Points, in no order, along strands that fork, close into loops and pass close to each other.
In the rows, 128 means zero.
Two points are linked if the straight distance between their rows is under 111. Some points are linked to none.
Nosul: [108 122 149 143 141  94 121 103 143 145 116 156 104 131  91 145 196 154
 152  88 145 153  98 126 179 191 170 197  91  95  99 129 181]
somi: [148 103 163 145 149 115 127 115 125 115 104 161 125 122 106 123 144 166
 144  73 130 170 110 145 126 162 145 165 111 121  88 122 148]
rof: [145  92 136  94 114 145 154 183 129  75  98 137 159 169 116 109  66 150
 158 146  87 146  85 169  90 103 131  75 147 154  77 159 104]
lok: [ 91 119 101  77 133 134 125 138 158  81  78 156 136 163 121 128 106 132
 148 173  76  90  97 166 154 144 157 115 158 151  52 195 130]
sela: [124 121 126 105 111 140 156 185 106 104 133 101 155 161 134 124  71 114
 138 171 109 128 111 130  85  94 110  66 143 150 133 146 100]
ker: [149 109 117 102 133 133 111 104 185 113  76 175 110 116 105 119 145 179
 152 104 102 111 113 179 181 146 170 147 130 127  60 144 130]
Taso: [132 156 130 129 152 116 126 115  63  62 163 148 139 150 160  96  92 101
  76 183 107 107 116  97 113 115 104 125 172 174 101 140  55]
Rodi: [136 144 121 148 157 143 129  95 133 139 140 124 140 106 154 118 116 128
  98  95 133 112 183 103 123 119 123 158 130 140 146 128 120]
ven: [146 113 104  98 114 147 116 106 218 152  78 158  94 100 103 128 167 172
 158 105 116  88 123 195 196 140 177 133 123 110  91 132 137]
rosit: [126 158 118 127 113 128 130 141 118 149 167  86 132 130 159 131 113  89
 103 159 138  95 160  95 114  78 112 102 125 127 205 112  98]
pirup: [157 137 113 111 160 150 120  95 149  64 102 160 158 127 169 101  61 142
  95 140  79  87 157 138 126 101 122 129 176 183  64 159  80]
Susa: [157 149 133 174 102 109 114 125 113 155 195  96 113 111 146 130 141  94
 112 139 175 136 146 101 124  73 108 135 107 103 244  37 106]
Gilus: [109 137 119 144 123 110 112 101 161 175 134 131  96 110 116 146 201 106
 136 100 157 107 153 114 183 148 152 174  98  81 178 116 169]
rab: [100 131 129 140 132 100 122 112 136 154 130 140 101 129 111 144 194 111
 144 112 151 125 121 117 166 164 155 166 101  92 143 131 170]
ral: [126 153 125 116 166 118 125 100  88  63 135 157 142 144 156 100  88 118
  85 168  99 108 124 106 117 142 112 134 180 177  68 169  82]
kolo: [115 156 105 147 142 115 109  70 154 163 145 144  99 101 126 132 194 103
 110 114 159  85 166 101 201 147 149 189 117  99 174 120 145]
retap: [ 62 128 102  95  91 119 134 174 153 180 116  85 112 154 108 164 172  75
 167 166 137  98 119 128 150 126 149  96 106  87 184 157 178]
botag: [134 110 142 126  89  76 112 157 115 121 148 132  86 150 106 146 170 121
 162 152 154 165  46 139 153 125 151 137 111  88 145  79 126]
fetuf: [ 97 156 115 126 137 102 113 104 115 131 149 127 105 134 136 130 168  80
 111 162 139  92 129  98 167 138 136 148 136 118 156 133 114]
bezov: [159 109 133 138 110 150 144 143 157 157 129 110 133 106 133 127 116 142
 145  96 141 128 142 150 113  77 126 105 107 113 172  87 115]
zofe: [103 165 109 146 159 105 106  60 147 145 131 163 101 113 116 129 200 116
 111 117 147  87 166 100 211 184 161 207 113 102 131 142 163]
Delub: [188 144 106 132 145 148 103  57 163 116 133 161 107  82 151  93 133 147
  92 110 128  86 166 136 175 116 145 165 154 136 123 106  78]
Vig: [158  92 154 137 112  84 113 128 141 125 130 163  96 131  93 141 173 176
 166 101 145 178  44 160 162 148 164 170 105  95  98  83 136]
vip: [185 152 115 160 102 137 122 118 134 155 186 103 119  91 162 112 120 121
 100 123 159 117 159 112 126  59 117 121 109 117 225  37  82]
vud: [ 74 108 121 111 124 161 150 152 150 178  88  97 152 138 117 160 119 128
 158 105 120 134 149 135  95 159 110 100 110 126 106 190 204]
guvo: [ 71 164  97 117 152 122 113  75 175 150 105 151 115 125 119 142 183 110
 123 144 131  64 168 118 206 174 160 173 119 109 125 172 172]
miror: [170 135 116 117 142 154 130 113 138  81 124 145 159 125 164  91  58 142
 100 141  91  93 149 134 114  80 120 108 166 171 105 132  63]
konot: [149 132 126 148 155 157 133  98 159 142 107 129 153  99 142 115  95 147
 118  75 120 113 188 125 116 119 127 150 129 145 118 138 138]
Putu: [ 95 121 125 132 144 160 144 123 132 168  99 106 156 123 128 146 102 139
 126  92 119 141 172 112  87 166  99 126 122 136 103 177 184]
Pomo: [127 136 140 133 109 111 143 179  61 110 165 102 131 154 125 128 113  99
 120 179 141 161  97 111  85 107  95  88 126 139 160 102 106]
dib: [136 106 102  94  86 139 123 149 190 151 105 125  98 125 116 131 148 132
 160 142 123  87 105 181 170  98 159  89 128 104 146 121 118]
nonos: [131 128 149 118 163 103 122 112  88  64 107 174 138 148 114 104 113 155
 123 131  94 153  86 131 120 180 140 154 150 160  29 164 117]
denam: [ 87 128 129 107 132 112 133 142  96 120 125 123 120 155 121 137 136 104
 136 159 118 126  98 116 124 161 131 120 135 132 104 170 143]
mog: [181 129 101 114  89 159 125 139 158 126 146 115 119 118 149 104  87 137
 108 162 119  84 136 153 132  52 126  72 139 142 166  89  57]
Tof: [108 127 105 103 143 148 137 129 150 111 104 121 154 140 153 126  82 116
 123 150  93  85 146 136 119 109 122 107 156 158 100 178 115]
Daf: [102 153 116 137 178 158 119  77 152 119  87 131 160 107 152 129  78 137
  89 108  99 101 208 107 119 162 112 160 146 176  66 195 172]
kore: [124 173 139 134 143  95 115 118  41  64 177 141 118 148 154 102 116  82
  78 204 127 117 105  77 122 122 102 132 165 163 129 117  56]
debal: [122 150 129 130 132  94 118 119  81 104 164 132 116 140 142 115 139  88
 101 178 135 113 112  98 139 118 121 130 148 134 152 115  82]
deseg: [111 102 149 137  99 127 155 187 116 169 137  84 138 134 108 163 147 124
 166 107 166 188 115 135  86 124 113  94  91  91 176 110 174]
lagab: [175 142 100 107 116 158 123 117 158 105 140 135 139 119 163 100  78 135
  96 160 100  73 144 140 136  61 124  93 160 163 128 109  48]
Vubol: [145 133 112 115 161 153 117 100 178  84  72 160 158 121 147 110  70 156
 116 119  80  87 165 156 134 118 134 138 163 171  53 169 116]
gak: [124 103 112 113  84 130 128 160 182 179 119 107  95 123 114 147 164 117
 164 132 146 103 117 166 158  89 154  93 106  83 183 101 135]
keb: [125 124 161 154 157  93 117 102  95 114 130 163 110 130  99 129 174 156
 131  89 142 177  92 116 148 196 147 196 107 119  79 122 161]
Pobi: [137  84 129  77  99 143 147 186 157 100  86 137 136 160 103 121  90 156
 178 139  91 136  76 183 117 107 155  78 137 133  83 153 117]
pogeb: [134 113 129 105  92  97 123 167 121 119 135 124 100 159 114 135 144 113
 153 174 134 131  65 149 149 106 152 101 121 107 152 101 110]
guro: [162 121 172 188 153 128 139 121  55 108 173 131 146 103 124 118 114 157
 114  79 169 231 131 112  72 148  83 152 119 135 136  70 127]
Belo: [144 109 140 104 114 152 162 185 101  79 128 116 170 163 132 107  47 134
 133 162  95 140 108 146  63  85 102  62 149 174 104 145  87]
nad: [177 115 150 158 159 156 136 109 141 139 110 129 157  91 133 111  95 170
 127  44 135 153 182 134  90 123 120 152 112 137 125 106 137]
tek: [208 135 119 136 119 156 110  86 154 122 150 146 106  86 155  95 120 154
  96 115 136 100 143 151 156  90 138 127 143 132 150  69  66]
nik: [ 88 111 120 102 132 141 144 149 160 144  82 121 132 145 115 143 127 124
 163 128 106 115 125 156 126 154 145 116 115 127  92 186 178]
Lut: [103 122 124 119 144 158 147 142 134 132 102 104 158 134 144 138  80 130
 125 120 107 125 158 124  83 124 106 104 139 156 106 175 145]
rad: [ 97 139 123 132 126 134 138 137 110 162 148  87 138 132 144 143 127  93
 109 139 140 116 156  92 102 117 102 111 126 129 171 140 134]
fuleg: [203 136 120 155  98 151 115 102 154 145 167 125 100  88 151 110 126 144
 103 119 151 112 139 151 150  70 127 115 126 117 192  41  76]
miv: [160 118 118 109 145 144 112 100 178 104  80 165 126 105 125 109 117 165
 136 105  96 102 139 168 156 127 154 138 145 145  71 142 113]
sapi: [167 100 149 113 114 104 118 143 125  72 119 175 117 148 106 110 134 172
 149 130 110 159  41 163 137 133 160 130 137 127  67 114  90]
Leza: [126 150 143 174 108 115 123 142  89 161 194  79 128 113 145 150 144  91
 113 131 178 153 152  84 100 101  87 127 108 110 233  64 131]
gupud: [119 124 152 153 155 135 137 121  80 143 141 122 143 117 127 127 124 132
 112  96 142 176 147  94  83 161  94 140 126 138 119 130 149]
fezo: [ 83 114 112 111  95 115 136 158 171 189 112 101 102 139 108 164 186 100
 177 131 145 104 123 141 162 127 155 114  96  77 179 136 174]
fefi: [141 114 145 110 140 109 124 129 125  78  99 171 130 150 113 109 129 159
 145 123  96 147  75 151 137 155 157 143 136 138  53 150 115]
bim: [140 116 155 177 124 139 148 148 104 159 160  95 149 104 127 144 131 135
 133  78 180 194 149 117  77 117  97 128  94 105 193  74 151]
nofam: [114 139 136 104 166 108 121 112  73  46 123 173 134 162 136 100 104 124
 104 174  86 123  90 118 124 162 128 135 174 172  39 175  85]
suro: [112 121 109  84 136 134 129 144 144  76 100 145 142 165 138 117  86 121
 135 180  83  86 105 154 130 114 138 100 170 157  77 177 101]
gilo: [132 140 162 171 176  99 113  77  72 101 142 173 110 116 111 116 161 144
 102  91 143 173 119  88 139 210 125 207 129 134  80 125 143]
vapun: [146 129 160 161 135 116 138 136  76 109 162 123 135 126 133 122 125 129
 117 116 152 185 116 111  91 128  99 137 121 129 143  92 118]
nebod: [148 115 160 156 113  65 109 127 103 117 166 154  96 140 107 140 177 141
 153 116 166 194  49 134 146 143 144 173 107  95 128  64 130]
kufuf: [132 138 148 177 118 137 135 137  91 171 188  81 147  97 145 147 127 120
 105  91 177 179 169  86  79 112  87 133 101 111 213  71 145]
Buz: [ 59 147 111 122 115 147 131 135 104 184 144  82 140 135 142 157 123  87
 107 156 127 121 166  70  97 143  82 104 133 131 154 172 165]
menib: [ 83 106 133 128  98 150 153 179 100 199 134  72 152 129 112 169 136 111
 148 117 150 191 139 102  65 137  78  79 102 102 168 141 192]
nudo: [195  94 160 155 149 150 140 120 149 122  94 139 155  92 114 107 102 189
 145  32 131 178 156 163  96 114 129 146 113 130 111  89 136]
kop: [ 99 166 102 137 169 159 117  74 188 151  86 128 156 102 142 143 113 130
 104  99 113  80 221 110 151 151 130 173 127 151 102 183 189]
Ras: [118 133 127 104 105 113 142 184  81  99 145 102 131 170 125 123  99  91
 129 199 113 125  94 122  99 103 111  70 143 144 148 135  98]
sadid: [158 148 110 126  98 136 134 149 132 144 162  94 134 131 159 117 100 105
 108 171 131  93 148 120 112  47 118  81 123 137 202  84  72]
kotik: [131 117  90  83  93 142 116 125 209 148  91 138  84 115 113 137 162 151
 158 142 116  71 104 191 200 125 176 106 141 102 112 132 119]
Migan: [149 139 142 159 140 124 132 118 102 132 163 120 130 111 145 121 131 119
 111 107 149 142 146 105 113 111 115 142 122 121 174  87 115]
zimag: [176  95 154 152 152 129 125 109 161 123  76 160 134 100  95 116 134 189
 158  35 122 170 135 167 125 149 150 167 101 125  80 111 163]
Gam: [ 49 145 108 107  86 113 129 168 119 180 137  74 116 154 121 168 179  58
 145 177 142 109 122  97 131 145 121  95 115  94 186 165 177]
filu: [ 76 116 104  85 136 145 135 150 172 117  66 137 139 160 109 143 117 135
 169 146  84  99 112 167 147 156 151 116 133 133  62 203 175]
Filan: [108 156 103 128 159 143 115  74 177 148 100 144 134 109 135 128 138 123
 113 110 123  71 195 119 176 149 146 174 127 133 119 165 155]
nemev: [ 61 127 119 121  96 147 140 159 103 208 144  67 142 133 124 173 145  89
 125 143 144 149 156  70  84 143  79  88 118 105 174 162 190]
kugo: [161  85 146 109 100 105 120 152 148 110 111 156 107 141  96 126 152 178
 170 123 117 166  41 178 152 133 169 129 119 106  86 107 119]
sak: [ 57 154 107 112 118 102 122 129 116 155 143 108 109 145 123 153 187  70
 122 174 141  90 125  93 156 153 131 133 127 104 161 168 156]
sos: [124 129 151 144 160 127 131 112  77 111 127 143 136 127 126 118 116 137
 110 107 125 160 131 105  97 173 106 146 138 153  80 151 135]
giko: [129 147 144 152 107 112 139 176  35 114 189  91 143 142 130 135 102  99
 106 181 155 183 107  98  58 110  69  81 122 144 174  78 102]
Rupu: [145  96 158 168 135 152 152 143 128 167 129 101 161  93 118 142 119 163
 147  38 164 199 165 134  74 131 102 131  91 105 162  95 171]
leb: [147 112 116  95  89 117 117 150 148 113 124 139  95 140 114 122 144 135
 146 167 118 106  80 169 166 104 157  95 138 110 130 108  92]
Vene: [106 120 131 128 101 124 141 166 113 160 142  84 124 137 123 154 141  96
 144 139 149 136 127 116 106 110 115  95 108 107 182 125 150]
gutuz: [121 148 151 165 174 110 116  86  49  99 148 163 122 124 126 112 132 133
  86 115 129 172 129  79 118 200 104 181 147 152  73 140 133]

A fork is a point with three links, a tip a point with one. Leave the first point through the second and follow the links. Name the first fork or tip that comes.
kufuf; Leza: Delub
somi; zimag: vapun
guvo; zofe: keb
kore; debal: dib
pirup; miror: rad

A piece is all that can be reached along the links. How many separate loops has the piece of each point below (a circle has one, a figure eight two, a Y none), and how many tips (points with one link)?
sapi: loops 2, tips 0
kufuf: loops 0, tips 2
Putu: loops 1, tips 0
nudo: loops 1, tips 2
Pomo: loops 0, tips 2

A tip is a point with one link. Name the tips that can be reached along the links from each point below, in the order of the rows.
gupud: Daf, guro
kufuf: Delub, Rupu
rof: Pobi, giko
